Points on a hilly landscape, in no order, each with its height.
A ball rolls from a point to the lowest of its 3 nearest points, and stops where none of them is lower. Distance is the straight distance between rows; heights are no part of it.
Fabo h=12.2: [121 133 129 113 104 114 144 108  90 115  89 163 143 187 150  80 118 122
 131  84 180 111 135 125 147 154  79 132 153 115  78  89 139 136 135  99
 131 150  92  88 149 146 142 128 130 131 155 111 113 140 124 155 135  97
 115 126 105 119 158 126 149 164  75 158 113 125 113 121 155  73 167 121
 111]
bivi h=38.2: [157  67  99 182 111 113 103 122  78 183 155  67  28  65 176 134 121 121
 126 168 116 118  88 128  97  89 106 123 153 131 112 129 122 108 184 152
 158 115 144 121 114  72  83 109 114 141 112  56  97 142 120  32 103 130
 133 128 151 146  84 154  75 164 108 111 118  80  70 167 184 166 220  89
 130]
gak h=43.9: [122 107 140 130 122 139 102 106 129 155 133 122 112 148 145 128 132 117
 150 120 146 115 118 142 136 113 123 130 155 126 125 117 136 130 127 121
 155 122 133 112 120 119 124 106 136 149 119 111 131 104 113  96 120 113
 107 123 125 152 117 122 111 150 140 140 122 113 116 116 147 162 153 117
 142]
tikir h=14.8: [179  92 137 164 130 147 115 119 119 173 156  99  63  85 123 134 139 125
 118 153  90 147 130 144  93  81 145 143 154 147 166 157 124  99 147 150
 168  91 146 169 102 108 111 104 117 138 131 118 148 123 139  75  89 134
 130 107 159 152 101 136  88 145 156 119 138 119 119 139 131 132 129 114
 109]
Lala h=56.1: [188  85 117 166 131 139 108 135 111 185 148  77  31  32 122 129 134 121
 109 171  63 144 141 140  98  61 130 129 161 135 137 154 126  83 162 145
 169  96 150 193 103  92 103 108 106 150 133 103 135 122 127  38  95 142
 137 105 153 151  78 146  65 152 134  84 136 102 121 166 158 154 146 106
 121]
Vamur h=17.2: [129 142 136 115 151 152 146 120 151 136 125 123 152 133 110 131 141 125
 121 147 116 127 115 122 103 139 136 133 109 118 128 135 130 144  91 136
 132 127 123 153 130 128 149 130  97 143 113 158 145 118 135 145 146 148
 148 121 114 138 140 124 121 110 130 121 130 125 143 129 113 129  97 140
 142]
nebi h=11.4: [ 58 179 134  77 100  88 126 165 150  38 100 199 247 150  88 140 116 153
 151 108 149 125 141 130 173 197 136  97  70 139 140 112 147 159  95 120
  83 151  99 100 115 168 194 166 139 114 136 193 133 127 131 211 137 149
 137 129 111  85 198 123 200  97 133 111 118 147 158 113  59 108  52 158
 139]
mabi h=33.3: [153  98 107 134  92 142  96 110  68 155 141 112  41 141 191 107 112 106
 122 123 163 122 120 119 136 107 106 117 145 141 116 107 107 117 160 138
 140 118 147  87 111 105  75  96 156 135 133  80  92 143 109  94 113 132
 114 122 147 125 121 132 114 173 101 146 125  83  73 134 184 125 213 127
 122]
ronag h=39.2: [157  84 110 168 114 136  99 113 107 180 159  88  59  75 143 127 128 117
 130 145 104 141 125 140 110  80 136 117 145 140 128 126 122  99 157 142
 172  98 152 145  96  85 104 112 117 150 112  85 127 124 128  49  91 126
 137 119 159 142  85 139  80 155 129 124 127  89 113 131 171 139 163  96
 104]
Fase h=15.3: [133 118 132 117  99 103 152 107  84 113  89 161 128 193 159  79 123 122
 130  95 193 103 129 118 157 158  70 142 161 127  74  76 136 131 141 103
 122 143  93  79 143 144 137 128 137 130 165 109  93 138 120 146 132  99
 123 117 117 122 164 127 148 172  93 149 120 121  94 127 170  82 185 112
 106]
Vamuz h=60.5: [179  76 117 179 127 126 110 140  92 191 156  73  30  23 134 129 128 115
 120 172  68 135 122 143  88  62 125 138 162 135 121 148 133  84 167 149
 158 101 147 176  99  74 101 102 106 157 132  93 117 133 127  29  89 138
 130 116 157 152  70 151  68 151 134  84 139 104 100 179 175 169 174  99
 130]
maso h=10.8: [132 117 131 136  83  67 167 103  88 108 105 151 125 203 176  80 123 112
 128  78 224  96 130 109 176 161  72 147 174 143  69  55 123 132 146 113
 120 155  95  68 142 134 132 141 141 141 169 103  70 135 103 142 137 104
 137  98 130 108 168 134 149 177 111 149 111 111  81 121 196  82 210 106
 103]
Fidu h=46.8: [112 153 141 121 145 119 141 141 164  97 130 162 194 138  86 150 130 154
 125 145 104 131 128 123 137 165 156 133  73 107 147 126 132 151  98 113
  94 134 126 140 147 147 139 170 128 108 120 168 120 137 180 165 144 143
 141 144 120 108 148 128 157  85 147 116 151 156 167 130  66 113  56 150
 135]
daf h=10.2: [144 161 134 116 180 158 128 144 162 114 130 113 153 103 101 140 127 131
 102 156  68 149 126 115 101 117 150 100 102 111 145 170 111 134 108 137
 118 127 155 166 137 145 126 144 112 112 105 166 143 123 147 157 166 141
 141 141 122 141 111 115 125  69 145 109 144 154 152 122  91 144  61 142
 144]
zuvi h=8.8: [149 139 134 129 183 161 121 166 162 129 136  96 133  81  93 154 134 128
  96 164  65 130 113 131  88 105 142 113 106 129 147 194 105 118 118 154
 131 119 150 167 129 157 124 129 112 102 115 167 147 123 138 147 159 134
 123 142 135 161 112 116 130  64 150 115 141 157 149 129  99 165  75 129
 144]
tofo h=21.1: [ 58 183 124  78 107  92 131 157 144  44 110 184 235 161 102 139 117 146
 152  98 171 126 149 130 182 196 143 111  85 150 136 115 152 161 100 106
  72 163 103  87 124 157 196 165 142 109 135 175 141 143 110 205 130 148
 133 118 109  90 186 120 206 108 122 121 111 146 158 115  83 117  82 160
 132]
Letes h=24.5: [ 67 162 122 106 120 105 141 134 156  99 130 163 203 161 103 149 126 143
 150 103 177 118 148 128 158 175 150 147  99 123 132 127 148 162  98 112
  85 163 104 119 158 143 155 157 132 119 139 148 134 132 128 177 126 145
 123 139 114  89 168 128 171 118 115 138 111 131 160 119  91 111 102 157
 136]
Mebap h=8.0: [158 127 136 137 183 159 127 148 147 138 137 105 114  98 104 146 138 127
 100 158  76 127 115 135  86 104 135 133 116 135 152 173 107 127 111 149
 143 112 134 158 118 150 121 124 106 105 110 162 156 130 133 135 149 140
 122 118 137 164 121 126 128  87 158 119 142 151 134 135 107 162  88 126
 145]
rofu h=61.2: [174  77 115 181 133 117 109 135  83 192 164  67  25  25 158 131 124 112
 117 172  65 137 116 136  83  59 128 139 168 135 119 139 132  86 172 154
 153 104 149 167  92  59  96  92 106 157 121  84 122 142 120  24  87 132
 129 121 156 156  58 157  64 149 142  90 142 110  87 191 182 182 191  92
 139]
Tufe h=62.0: [104 159 127 116 139 113 130 148 168  79 115 176 210 142  85 150 126 157
 128 134 100 130 144 126 164 173 154 120  62 108 150 110 129 146  94 104
 101 139 120 124 137 156 152 177 130  99 113 173 129 139 170 168 148 136
 135 142 117 100 157 132 176  82 154 119 145 151 186 127  65 117  42 150
 133]
lega h=25.6: [137 115 132 109 111 118 131 101  86 127  97 148  98 185 171  86 126 123
 133 103 173 112 135 114 161 137  80 133 161 127  93  78 134 132 144  98
 122 127 117  83 136 128 116 117 150 130 146  99 101 133 111 123 131 102
 112 112 114 134 137 122 134 174 112 142 129 127  87 126 175 122 190 121
 126]
kalu h=17.9: [160 110 131 152 157 152 123 129 142 156 136 111  93 115 121 139 147 128
 113 151  87 139 137 144  94  85 136 154 144 135 168 151 115 124 110 143
 167 109 133 161 119 134 115 115 104 125 112 143 159 117 125 105 131 131
 114 103 145 163 113 139 111 123 165 124 143 129 140 130 110 160 107 126
 139]
gite h=20.2: [181  95 135 155 156 147 109 146 148 161 136  81  64  70 117 165 145 140
  93 172  64 137 127 147  78  71 142 134 147 143 187 196 111  93 156 163
 163 100 145 196 128 140 105 111 112  99 138 118 158 105 143  90 124 131
 122 128 153 164  94 143  91 109 157 114 139 145 143 135  90 152 108 115
 126]
kikif h=23.7: [135 115 127 122  81 102 149 102  80 119 102 147  89 188 192  81 134 113
 128  97 188 115 145  99 172 136  73 146 172 129  91  56 124 136 141 111
 123 138 120  85 137 114 109 126 147 142 153  89  74 123 100 126 142 109
 126 104 128 120 141 122 131 183 115 139 128 114  87 121 191 112 211 120
 124]
gibom h=14.1: [141 153 132 116 168 158 139 131 151 124 126 120 148 120 107 129 133 131
 108 155  90 138 121 117 102 129 141 123 102 115 138 146 117 146 100 137
 126 128 137 162 133 134 137 142 100 127 107 163 144 122 148 153 159 148
 147 126 119 140 132 120 125  91 136 116 143 144 145 129 102 132  76 146
 143]
bova h=29.2: [142 111 131 124  69 119 138 112  71 133 115 140  65 170 199  90 130 104
 125 109 186 122 134 102 158 123  77 150 170 132  93  72 121 136 141 132
 123 138 128  90 130 105  97 114 156 149 157  86  56 122 108 121 134 122
 121 107 137 118 140 114 124 185 108 143 133  97  76 125 189 114 224 128
 130]
Pida h=35.3: [154  77  86 159  98 130  93 115  80 174 145  84  29 106 179 117 115 117
 123 150 142 121 111 126 120  97 103 111 142 124 110 117 108 110 168 140
 161 125 146 106 120  95  70 111 130 135 117  60  97 142 108  53 118 133
 119 124 147 131 103 148  97 172  87 128 116  61  83 139 188 138 217 111
 119]
zarit h=46.1: [175  85 116 167 125 138 107 120 113 181 155  86  50  64 129 123 136 119
 120 154  83 147 135 139 106  73 141 125 154 142 142 138 125  92 153 143
 172  92 151 169  94  90 108 109 112 150 119  99 142 125 129  50  88 133
 140 111 158 147  80 139  74 152 140 108 132 102 120 145 161 140 149 105
 104]
tobes h=25.7: [121 154 131 112 154 142 151 112 157 124 126 132 167 142 111 135 132 136
 118 137 120 134 120 111 117 153 146 128  98 117 135 122 129 150  92 129
 118 126 123 152 133 122 142 141 106 138 109 157 153 124 143 153 148 149
 161 130 112 116 134 130 125 105 136 123 130 141 145 126 101 116  87 145
 138]
nen h=15.9: [133 121 145 122 144 147 141 118 148 149 127 119 141 133 111 128 138 121
 132 139 131 111 102 134 106 135 129 144 124 132 124 134 137 140 103 134
 140 120 117 136 117 126 151 113 112 147 117 150 149 119 126 128 130 139
 138 116 119 148 143 124 121 123 136 130 124 127 126 129 128 145 116 126
 143]
rulip h=7.7: [143 124 140 127 158 156 139 129 144 144 131 118 131 121 109 134 140 121
 116 151 107 119 108 133  96 125 129 145 121 135 137 145 123 138  99 139
 143 113 122 147 116 134 142 118 103 134 112 161 153 125 132 132 136 146
 134 109 125 159 139 123 124 113 146 125 136 135 128 136 120 149 101 130
 146]
pofot h=20.9: [104 155 126 105 123 121 137 104 114 123 104 153 165 185 134 105 113 124
 138  74 176 116 139 130 143 154 121 125 136 115 100 114 146 141 127  99
 115 160 102 103 149 138 146 128 130 126 136 114 152 143 122 164 131 110
 115 137  97 105 141 126 143 148  80 159 102 140 127 113 135  84 144 141
 120]
Seka h=59.3: [191  90 126 158 145 147 111 126 126 175 145  82  41  61 122 137 138 128
 106 161  70 147 139 139  99  68 142 126 155 150 167 163 117  83 160 146
 171  86 149 188 100 110 108 109 113 132 130 112 157 124 131  65  97 141
 140 106 151 151  86 145  76 144 153 104 134 123 123 151 136 141 126 112
 106]
Fopi h=71.1: [125 162 138 125 157 119 130 159 178  80 118 160 211 128  65 149 130 152
 133 139  71 146 139 128 158 159 165 106  66  96 152 149 128 125 109  95
  97 141 140 139 145 171 152 163 137  93 111 175 123 140 183 155 153 125
 124 149 109 116 136 124 170  62 157 106 145 164 191 121  58 130  22 146
 131]
goz h=19.7: [134 164 139 118 174 141 140 131 157 106 131 129 172 125  95 142 126 141
 113 148  83 145 122 113 119 145 159 110  86 113 149 149 123 142 111 124
 100 123 146 155 138 139 128 152 121 110 110 165 142 137 168 164 155 143
 150 143 116 124 121 122 134  75 154 111 149 171 145 129  85 127  55 146
 133]
nifon h=6.6: [164 118 128 149 180 154 119 147 153 147 138  97  96  96 115 153 142 134
  97 156  67 132 129 143  90  85 141 131 127 136 169 171 101 115 122 151
 157 109 136 169 123 151 109 119 106  98 110 147 169 121 130 118 148 130
 117 119 145 168 104 138 120  92 163 119 140 151 144 131 100 171  95 126
 142]
rir h=19.1: [132 117 128 128  79  85 160 100  86 117 106 142  96 192 193  83 132 113
 130  88 205 110 143  99 180 142  75 147 177 137  83  50 122 138 143 112
 120 145 116  80 139 112 116 135 147 145 156  88  65 120  97 128 144 110
 133  99 130 111 147 126 133 184 117 143 121 111  78 119 202 103 222 115
 116]
Vot h=36.5: [158  70 106 180 110 121 102 124  90 186 158  76  42  53 154 128 129 118
 128 166 101 127 102 139  95  81 118 122 149 129 106 130 132 101 171 147
 164 107 148 144 110  70  97 111 109 150 113  70 100 135 127  32  95 128
 133 126 156 148  81 146  72 153 111 106 124  82  93 156 179 160 194  90
 123]
tarel h=13.8: [138 160 135 115 174 154 138 129 155 113 126 124 160 122 103 134 130 137
 109 151  82 148 125 115 107 133 153 108  96 112 144 148 120 146 102 131
 115 126 144 160 136 136 130 148 109 119 104 164 148 128 152 161 161 145
 152 135 116 131 121 120 128  80 145 115 145 158 149 128  95 131  64 148
 139]
nel h=18.2: [107 142 117 126  93  88 159 103  85  95  95 176 162 207 168  77 112 122
 134  59 204 122 149 118 159 156  76 136 162 123  76  63 119 143 129 111
 138 164  79  69 145 148 140 137 128 138 162 119 102 136 107 174 143  96
 129 123 120  94 170 131 156 169  81 171 104 118 118 118 160  57 165 111
 102]
tira h=43.8: [122 111 143 123 133 139 115 107 136 155 129 120 124 149 134 128 131 120
 147 117 146 106 113 138 129 123 125 134 145 130 122 119 137 131 122 120
 148 118 125 112 114 123 137 104 131 147 113 122 147 114 110 103 122 120
 116 119 118 153 122 126 117 141 143 136 117 122 116 120 147 161 146 118
 141]
tosu h=10.6: [117 157 132 115 176 168 140 178 200  94 138  98 165  54  69 165 143 136
 126 166  35 165 123 119 101 115 167  96  99 116 157 191 113  99 112 153
 114 100 180 179 133 151 127 119 137 112 106 175 155 105 130 144 151 114
 137 182 120 147  86 104 118  48 169 105 155 163 182 113  83 163  38 132
 134]
Puti h=33.9: [142  99 130 129  99 145  84 109  85 153 143 120  64 138 177 117 113 112
 134 125 161 124 112 129 135 105 108 117 151 138 119 117 120 121 160 137
 138 117 146  93 119 111  86 101 157 140 140  85  89 127 119  93 108 125
 104 128 143 135 122 122 111 166 108 145 129  94  79 125 166 132 195 120
 128]
fide h=35.4: [148  75  93 169 105 129  90 116  93 180 153  82  43  79 164 125 121 119
 130 156 120 121 106 137 111  90 112 109 142 125 109 124 120 107 172 144
 168 114 148 126 116  86  85 115 116 143 113  62 100 131 120  43 107 126
 130 127 151 139  90 148  83 160 100 120 118  70  95 138 180 147 202  95
 118]
zil h=7.0: [131 123 138 107 115 121 132 107  91 127  91 152 129 184 147  85 123 123
 133 100 176  99 121 128 144 151  82 128 152 122  83 101 148 131 142  97
 121 138 103  87 144 144 138 119 139 130 151 108 115 141 124 140 129 102
 111 121 106 133 151 120 140 165  93 143 114 128  97 128 159 102 176 120
 120]
Mopuz h=23.4: [ 54 194 131  79  97  92 141 155 131  40 102 188 236 173 102 126 118 140
 154  93 184 132 150 138 177 194 136 110  93 151 128 120 162 163 111  98
  67 175  99  79 129 151 206 169 141 105 138 166 136 153 101 213 134 144
 132 108 104  90 189 108 209 116 107 127 107 153 152 106  89 109  88 160
 131]
Vuguk h=34.9: [136  93 144 146 103 144  90 108 112 166 151 114  85 124 149 133 126 113
 148 130 144 122 108 146 120 100 126 128 150 135 130 131 127 122 148 142
 159 114 143 117 115 106 106 102 140 151 132  95 108 108 129  84  98 120
 108 130 147 145 112 121 102 155 131 144 127  97 107 117 149 142 164 112
 125]
Vuvep h=31.9: [148 108 127 121  76 135 116 113  65 144 126 132  53 156 195  97 123 104
 126 117 174 125 127 108 140 115  91 140 160 139 105  93 115 127 150 135
 127 129 140  89 121 107  88 102 161 140 152  87  69 133 111 114 120 125
 111 116 142 124 134 115 120 181 105 145 135  93  69 132 186 118 217 130
 131]
nisi h=9.3: [130 149 132 120 179 168 125 175 184 111 138  92 155  61  77 161 132 128
 108 167  47 149 122 126  92 107 154  99 100 117 145 197 107 107 116 154
 123 115 169 175 132 155 125 128 122 110 112 167 146 108 134 147 160 122
 127 169 131 155  97 107 123  50 153 108 146 154 174 115  91 162  58 131
 140]
serot h=34.4: [140  90 123 154 105 142  84 106 101 166 160 105  71 112 157 134 120 114
 141 131 139 122 107 136 122  98 130 111 143 145 126 129 121 111 163 143
 157 103 150 113 104  97  97 102 143 146 128  85 111 119 124  74  92 122
 118 132 150 140 106 127  98 158 124 142 123  96  95 124 163 136 176 105
 113]
komod h=37.4: [137  95 142 153 115 146 107 113 128 167 147 117  97 123 136 134 141 116
 142 139 124 130 119 152 111  97 133 150 154 132 141 130 133 125 124 140
 169 113 137 132 114 107 118 106 126 151 121 117 127 101 128  87 105 121
 113 120 146 154 113 123  97 149 150 135 132 104 126 119 131 151 140 115
 130]
zok h=24.4: [112 145 133 109 139 135 144 108 157 136 122 127 163 150 114 131 132 127
 133 125 145 118 116 122 119 154 141 126 116 116 120 125 138 144  96 124
 127 135 117 144 138 128 156 127 109 152 118 145 153 116 129 143 141 140
 148 132 105 122 141 132 120 119 118 129 114 122 144 121 117 116 113 141
 136]
Ruv h=15.6: [116 159 150 119 173 146 152 175 204  78 131 114 186  71  52 165 145 148
 141 165  46 165 112 115 116 134 173 101  95 114 161 193 128 105 120 132
  93  99 171 172 139 162 138 123 161 111 110 177 147 115 146 147 142 121
 142 179 112 139  98 109 129  44 181  95 154 184 175 117  67 159  20 133
 130]
Renim h=14.5: [ 95 153 132 114 138 118 154 121 162 111 134 151 189 151 103 153 125 147
 133 124 151 123 122 119 134 173 156 141  91 123 140 124 141 156  94 126
  93 137 113 136 145 137 144 150 125 126 128 156 141 132 151 166 130 153
 151 147 117  98 154 135 147 108 137 130 127 146 147 125  88 105  89 150
 132]
dobe h=25.2: [ 81 161 127 107 126 110 146 119 144 116 134 150 191 167 113 143 118 133
 146  89 183 116 135 129 146 171 152 144 110 126 124 134 150 154 109 113
  86 157 102 114 152 138 151 140 137 127 140 136 151 139 129 177 118 140
 128 140 105  93 154 130 155 126 107 145 105 144 141 117 106  99 120 150
 127]
Mepu h=24.1: [ 80 168 138  88 114 102 124 166 160  46 105 198 242 139  81 144 113 156
 141 118 115 124 134 129 170 191 143 103  53 126 151 113 135 148  98 116
  98 137 106 100 106 168 182 168 138 106 127 201 133 131 153 200 140 141
 137 140 113  95 188 121 193  87 150 121 133 157 168 124  55 110  33 153
 138]
Mavun h=74.2: [130 160 150 125 168 132 137 156 177  90 130 137 192 114  63 154 131 147
 132 156  70 153 119 121 130 145 169 107  84 103 150 175 134 124 119 114
  87 130 153 158 152 163 137 152 149  99 118 172 121 134 181 156 150 133
 134 156 112 125 119 118 146  57 164  95 149 177 165 120  64 140  31 141
 130]
nek h=51.4: [192  93 132 154 154 150 108 132 137 167 138  76  43  58 122 149 139 139
  98 166  64 142 133 136  94  64 144 123 154 152 177 181 111  81 167 157
 165  88 146 194 108 122 109 107 116 114 138 111 164 117 135  74 106 139
 140 113 149 157  85 146  76 134 157 106 136 133 127 151 117 142 116 114
 111]
dup h=63.4: [ 83 161 117 108 130 104 133 145 167  77 121 174 211 146  93 152 126 156
 135 127 128 122 148 125 169 179 155 127  70 117 146 102 132 153  87 107
  98 143 110 119 136 154 156 173 125 107 118 171 132 133 151 174 142 143
 138 140 119  95 171 136 179  94 147 125 137 142 184 128  72 117  60 155
 135]
dar h=19.5: [ 90 163 129 111 118 115 146 112 106 108 112 169 178 188 136 107 109 127
 144  61 189 118 143 132 146 159 122 146 130 122 104 117 147 151 130 101
 103 164  87  86 150 139 144 138 143 116 144 120 143 154 124 186 124 115
 111 138 105  91 151 119 160 150  81 173 104 155 127 121 125  75 138 141
 119]
Ked h=61.7: [164  73 107 186 134 111 108 128  77 192 165  59  17  35 191 132 118 110
 112 172  71 142 113 130  84  57 129 134 173 127 119 126 125  90 175 155
 158 114 151 155  95  47  97  93 100 157 109  65 118 138 112  20  91 126
 127 130 155 159  52 164  62 149 142 102 144 103  84 190 182 184 210  90
 147]
Rivam h=33.8: [158  98 102 135  76 133 121 115  61 158 133 112  34 150 206  96 119  98
 114 119 172 123 130 104 140 109  98 138 153 141 105  86 102 119 150 139
 138 128 142  85 107  96  79  96 155 137 134  77  84 153  94 103 122 135
 121 109 151 114 129 132 118 180 100 147 128  79  72 135 206 116 231 137
 118]
zomot h=34.8: [148  87  97 154 105 138  82 109  90 169 154  93  48 108 173 125 118 116
 131 136 138 125 113 129 128  97 118 101 138 134 118 115 111 110 166 140
 161 112 152 108 110  93  79 105 137 140 115  71 107 135 114  62 107 125
 124 131 149 133 101 143  95 162 102 136 119  75  91 131 182 139 197 107
 112]
foro h=22.8: [ 97 158 127 103 131 119 142 105 142 127 122 140 176 173 121 130 117 131
 141  86 173 118 133 127 142 161 141 128 119 119 116 127 149 143 112 114
 107 153 107 118 146 134 151 131 130 136 130 126 163 134 122 161 128 128
 126 139  98 102 139 134 141 131 101 146  99 138 137 114 121  97 130 146
 124]
gabo h=11.0: [129 125 133 113 105 114 142 106  87 117  89 159 135 187 148  82 121 124
 130  95 182 105 127 126 146 156  74 134 154 122  79  92 140 133 139  99
 126 144  98  87 150 145 138 126 136 130 156 112 108 138 125 150 132  99
 115 123 107 123 157 122 147 165  84 152 115 126 103 125 160  85 171 121
 114]
Nin h=4.6: [157 105 123 147 172 144 118 166 174 154 132  78  94  66 107 177 146 144
  96 167  45 134 129 144  76  78 147 124 124 130 179 187  98  95 134 161
 160 102 150 190 133 151 102 118 109  85 117 130 171 106 130 105 152 108
 115 146 154 169  80 138 105  76 165 118 141 156 165 119  89 175  98 117
 136]
gidef h=24.8: [128 127 142 137  62  62 151  98  90 124 122 129  96 193 208  83 129  90
 128  76 232  97 145 102 188 132  84 151 193 139  71  53 118 149 155 119
 121 173 115  75 143  98 111 153 139 155 157  78  45 116  96 133 149 112
 137  78 134  95 147 134 123 196 102 144 102  91  64 113 220  95 242 124
 123]
luk h=23.3: [115 136 137 100 126 129 129 107 136 142 110 131 158 163 120 118 124 120
 140 105 164 106 118 136 130 153 125 121 133 114 101 130 152 138 118 111
 125 148 113 122 145 136 157 121 121 148 132 124 145 120 123 139 133 122
 125 130  96 125 141 130 128 136  95 135 100 120 129 114 132 112 140 136
 130]
dap h=29.1: [132 112 134 112 110 135  98 103  93 143 111 137  88 168 172 102 124 120
 139 113 160 118 131 125 155 116  96 124 161 122 111  98 131 132 144 111
 137 128 131  93 135 125 102 110 151 138 139  94  98 116 112 105 129 110
  98 122 121 140 123 118 122 170 113 137 126 111  93 121 158 144 184 126
 139]
Tikeg h=10.9: [129 166 136 114 181 153 131 159 184  96 135 105 171  82  79 155 132 140
 119 153  54 162 123 115 111 119 168  89  99 111 150 185 116 116 120 136
 104 115 173 171 137 154 126 135 138 111 107 168 146 118 142 156 159 128
 142 169 120 138  94 112 124  53 166 104 148 173 167 116  85 158  43 136
 135]
sutif h=41.2: [135 109 139 143 138 147 123 115 143 158 138 119 113 132 130 132 142 122
 136 132 119 125 122 144 113 109 133 148 144 133 140 124 130 130 106 132
 165 113 127 134 110 118 131 108 119 146 109 133 152 109 116  99 121 127
 120 109 134 161 119 126 113 140 158 132 133 122 127 123 134 164 128 118
 140]
Zap h=34.5: [ 61 174 124 101 109 114 145 136 119  86 118 180 204 178 122 115 119 132
 156  79 192 125 165 140 165 164 123 154 123 120 113 121 151 170 121  88
  88 185  86  77 158 140 160 169 140 105 142 134 124 148 113 194 132 130
 106 124 108  88 167 105 186 143  85 165 108 146 157 116 109  99 120 151
 134]
Mak h=19.2: [136 114 129 120  98  95 156 104  80 116  96 156 110 191 173  80 128 121
 130  93 195 105 132 106 167 152  71 142 165 135  81  59 131 130 145 104
 120 134 103  78 136 133 127 128 145 135 157 101  89 138 110 138 134 101
 131 110 121 123 155 126 143 176 110 143 123 123  84 128 187  99 200 113
 112]
Tup h=15.5: [105 151 118 119 106 106 153 104  88 101  94 176 161 199 159  84 111 123
 135  63 189 121 148 121 151 156  91 133 147 117  85  79 130 146 132 104
 130 161  80  77 145 145 137 134 134 129 154 116 123 147 116 178 137  96
 118 134 113  97 156 126 155 165  78 175 109 136 122 122 146  63 153 121
 106]
zava h=37.8: [162  97 141 160 130 152 117 122 133 165 148 111  78 105 122 135 146 125
 122 154  94 146 129 151  94  87 139 158 153 135 165 153 122 115 123 149
 171 105 137 163 114 118 113 108 113 140 127 127 141 109 138  89 104 133
 116 108 156 157 111 132  97 140 157 123 141 115 130 130 113 145 123 120
 124]
Fave h=43.7: [177  96 140 159 141 151 116 132 130 165 146 104  66  91 120 143 142 131
 107 161  84 147 134 149  87  78 139 150 153 140 175 171 117 105 138 153
 167 102 142 179 116 128 108 109 111 124 133 127 147 114 143  87 107 136
 122 107 154 157 106 136  94 133 156 119 143 123 132 137 106 142 116 120
 120]
nemi h=11.6: [ 81 156 127 113 128 108 146 129 162 107 135 159 198 155  99 155 126 146
 140 116 165 117 133 126 148 175 152 148  91 124 136 124 144 158  97 120
  86 148 106 129 155 142 150 156 129 122 134 153 136 130 142 172 124 152
 138 145 117  91 163 134 158 112 126 132 122 138 154 124  86 108  96 151
 134]
Biziv h=31.1: [ 60 172 112  96 120 100 135 141 155  73 121 174 217 161 107 144 122 145
 148  97 175 124 163 130 179 182 149 134  94 130 135 114 146 161  95 102
  82 166 106 101 146 149 171 167 133 110 128 158 139 140 113 186 135 144
 124 128 110  88 173 125 192 112 121 135 114 131 171 116  93 120  94 158
 134]
lerez h=4.2: [104 154 131 117 145 118 152 124 161 109 134 154 187 148 101 153 127 151
 130 132 139 125 121 114 133 171 155 139  83 121 143 121 135 154  97 124
  92 133 115 140 145 133 141 153 124 124 123 161 136 136 159 169 136 152
 153 145 118  98 152 133 145 102 141 128 136 151 149 127  84 108  77 149
 131]
velu h=9.9: [137 123 126 134 179 161 133 189 189 131 142  83 136  40  71 179 140 133
 102 170  36 137 110 139  73 103 153 117  97 131 156 201 104  90 118 170
 130  93 162 179 120 156 116 115 123  92 113 165 165 117 130 129 140 107
 120 174 148 167  89 117 120  50 163 115 149 160 172 124  98 173  72 118
 139]
Ramil h=15.4: [ 53 192 136  70  92  84 127 166 144  29  90 204 252 161  89 131 116 154
 155 101 158 135 147 136 173 203 134  89  78 136 137 113 154 162  98 120
  81 161  98  99 122 165 200 167 137 113 134 186 130 123 121 220 139 146
 136 118 107  83 195 119 200 100 117 102 111 148 156  97  53 106  54 161
 137]
las h=31.0: [ 55 183 113  90 112 106 141 141 138  71 116 176 216 172 116 129 120 135
 153  85 187 126 167 136 178 176 140 137 105 131 124 116 152 165 110  90
  77 183  98  83 147 143 177 171 137 104 129 147 139 145 100 192 134 138
 115 118 106  90 171 112 200 125 103 147 107 144 166 113 104 114 106 158
 133]
pezav h=6.4: [112 147 127 109 180 180 144 191 216  93 134 106 158  31  51 169 158 139
 131 180   7 175 131 127  87 117 170 105  98 126 174 190 113  90 104 158
 116  78 181 185 127 149 123 112 138 117  99 182 167 106 132 134 131 106
 132 191 124 149  82 104 115  44 168 100 172 158 196 128  73 159  27 134
 138]
pel h=26.6: [ 99 151 126 107 135 123 151 108 156 128 130 134 176 160 113 139 125 133
 137 104 159 119 121 119 132 162 151 131 106 120 128 122 144 148 101 123
 108 140 113 135 140 128 152 134 123 140 121 141 160 127 130 159 132 142
 148 139 105 102 142 138 131 121 122 136 113 136 141 117 111 106 109 148
 129]
vemi h=17.8: [ 86 161 126 120 108 109 158 112  89  93 109 180 180 196 149  95 109 129
 143  55 195 120 143 123 146 155 101 149 140 122  95  94 133 155 134 100
 113 165  75  68 143 142 138 139 144 113 153 127 126 155 120 195 129 111
 118 137 112  85 162 117 165 161  81 182 110 155 121 124 137  64 139 127
 116]
kiti h=38.1: [153  87 141 163 113 144 105 115 117 172 159 105  81 102 134 133 135 116
 136 142 117 135 116 147 105  93 142 138 151 144 147 140 130 109 143 148
 166  97 143 141 103 101 113 102 127 149 125 107 126 116 133  78  87 125
 122 121 158 151 109 128  90 152 149 135 132 104 113 124 144 138 147 107
 113]

Call two points neighbours if one is among the 3 nearest of the other. Go from one point of each pair to the other, from neighbour to neighbour, staying as low as possible. Name the highest point that can't be avoided.
nebi and rulip => Biziv
lerez and tikir => zava
Nin and maso => zok
Nin and lerez => dobe
Nin and pezav => nisi
maso and zil => Fase
rulip and Nin => Mebap
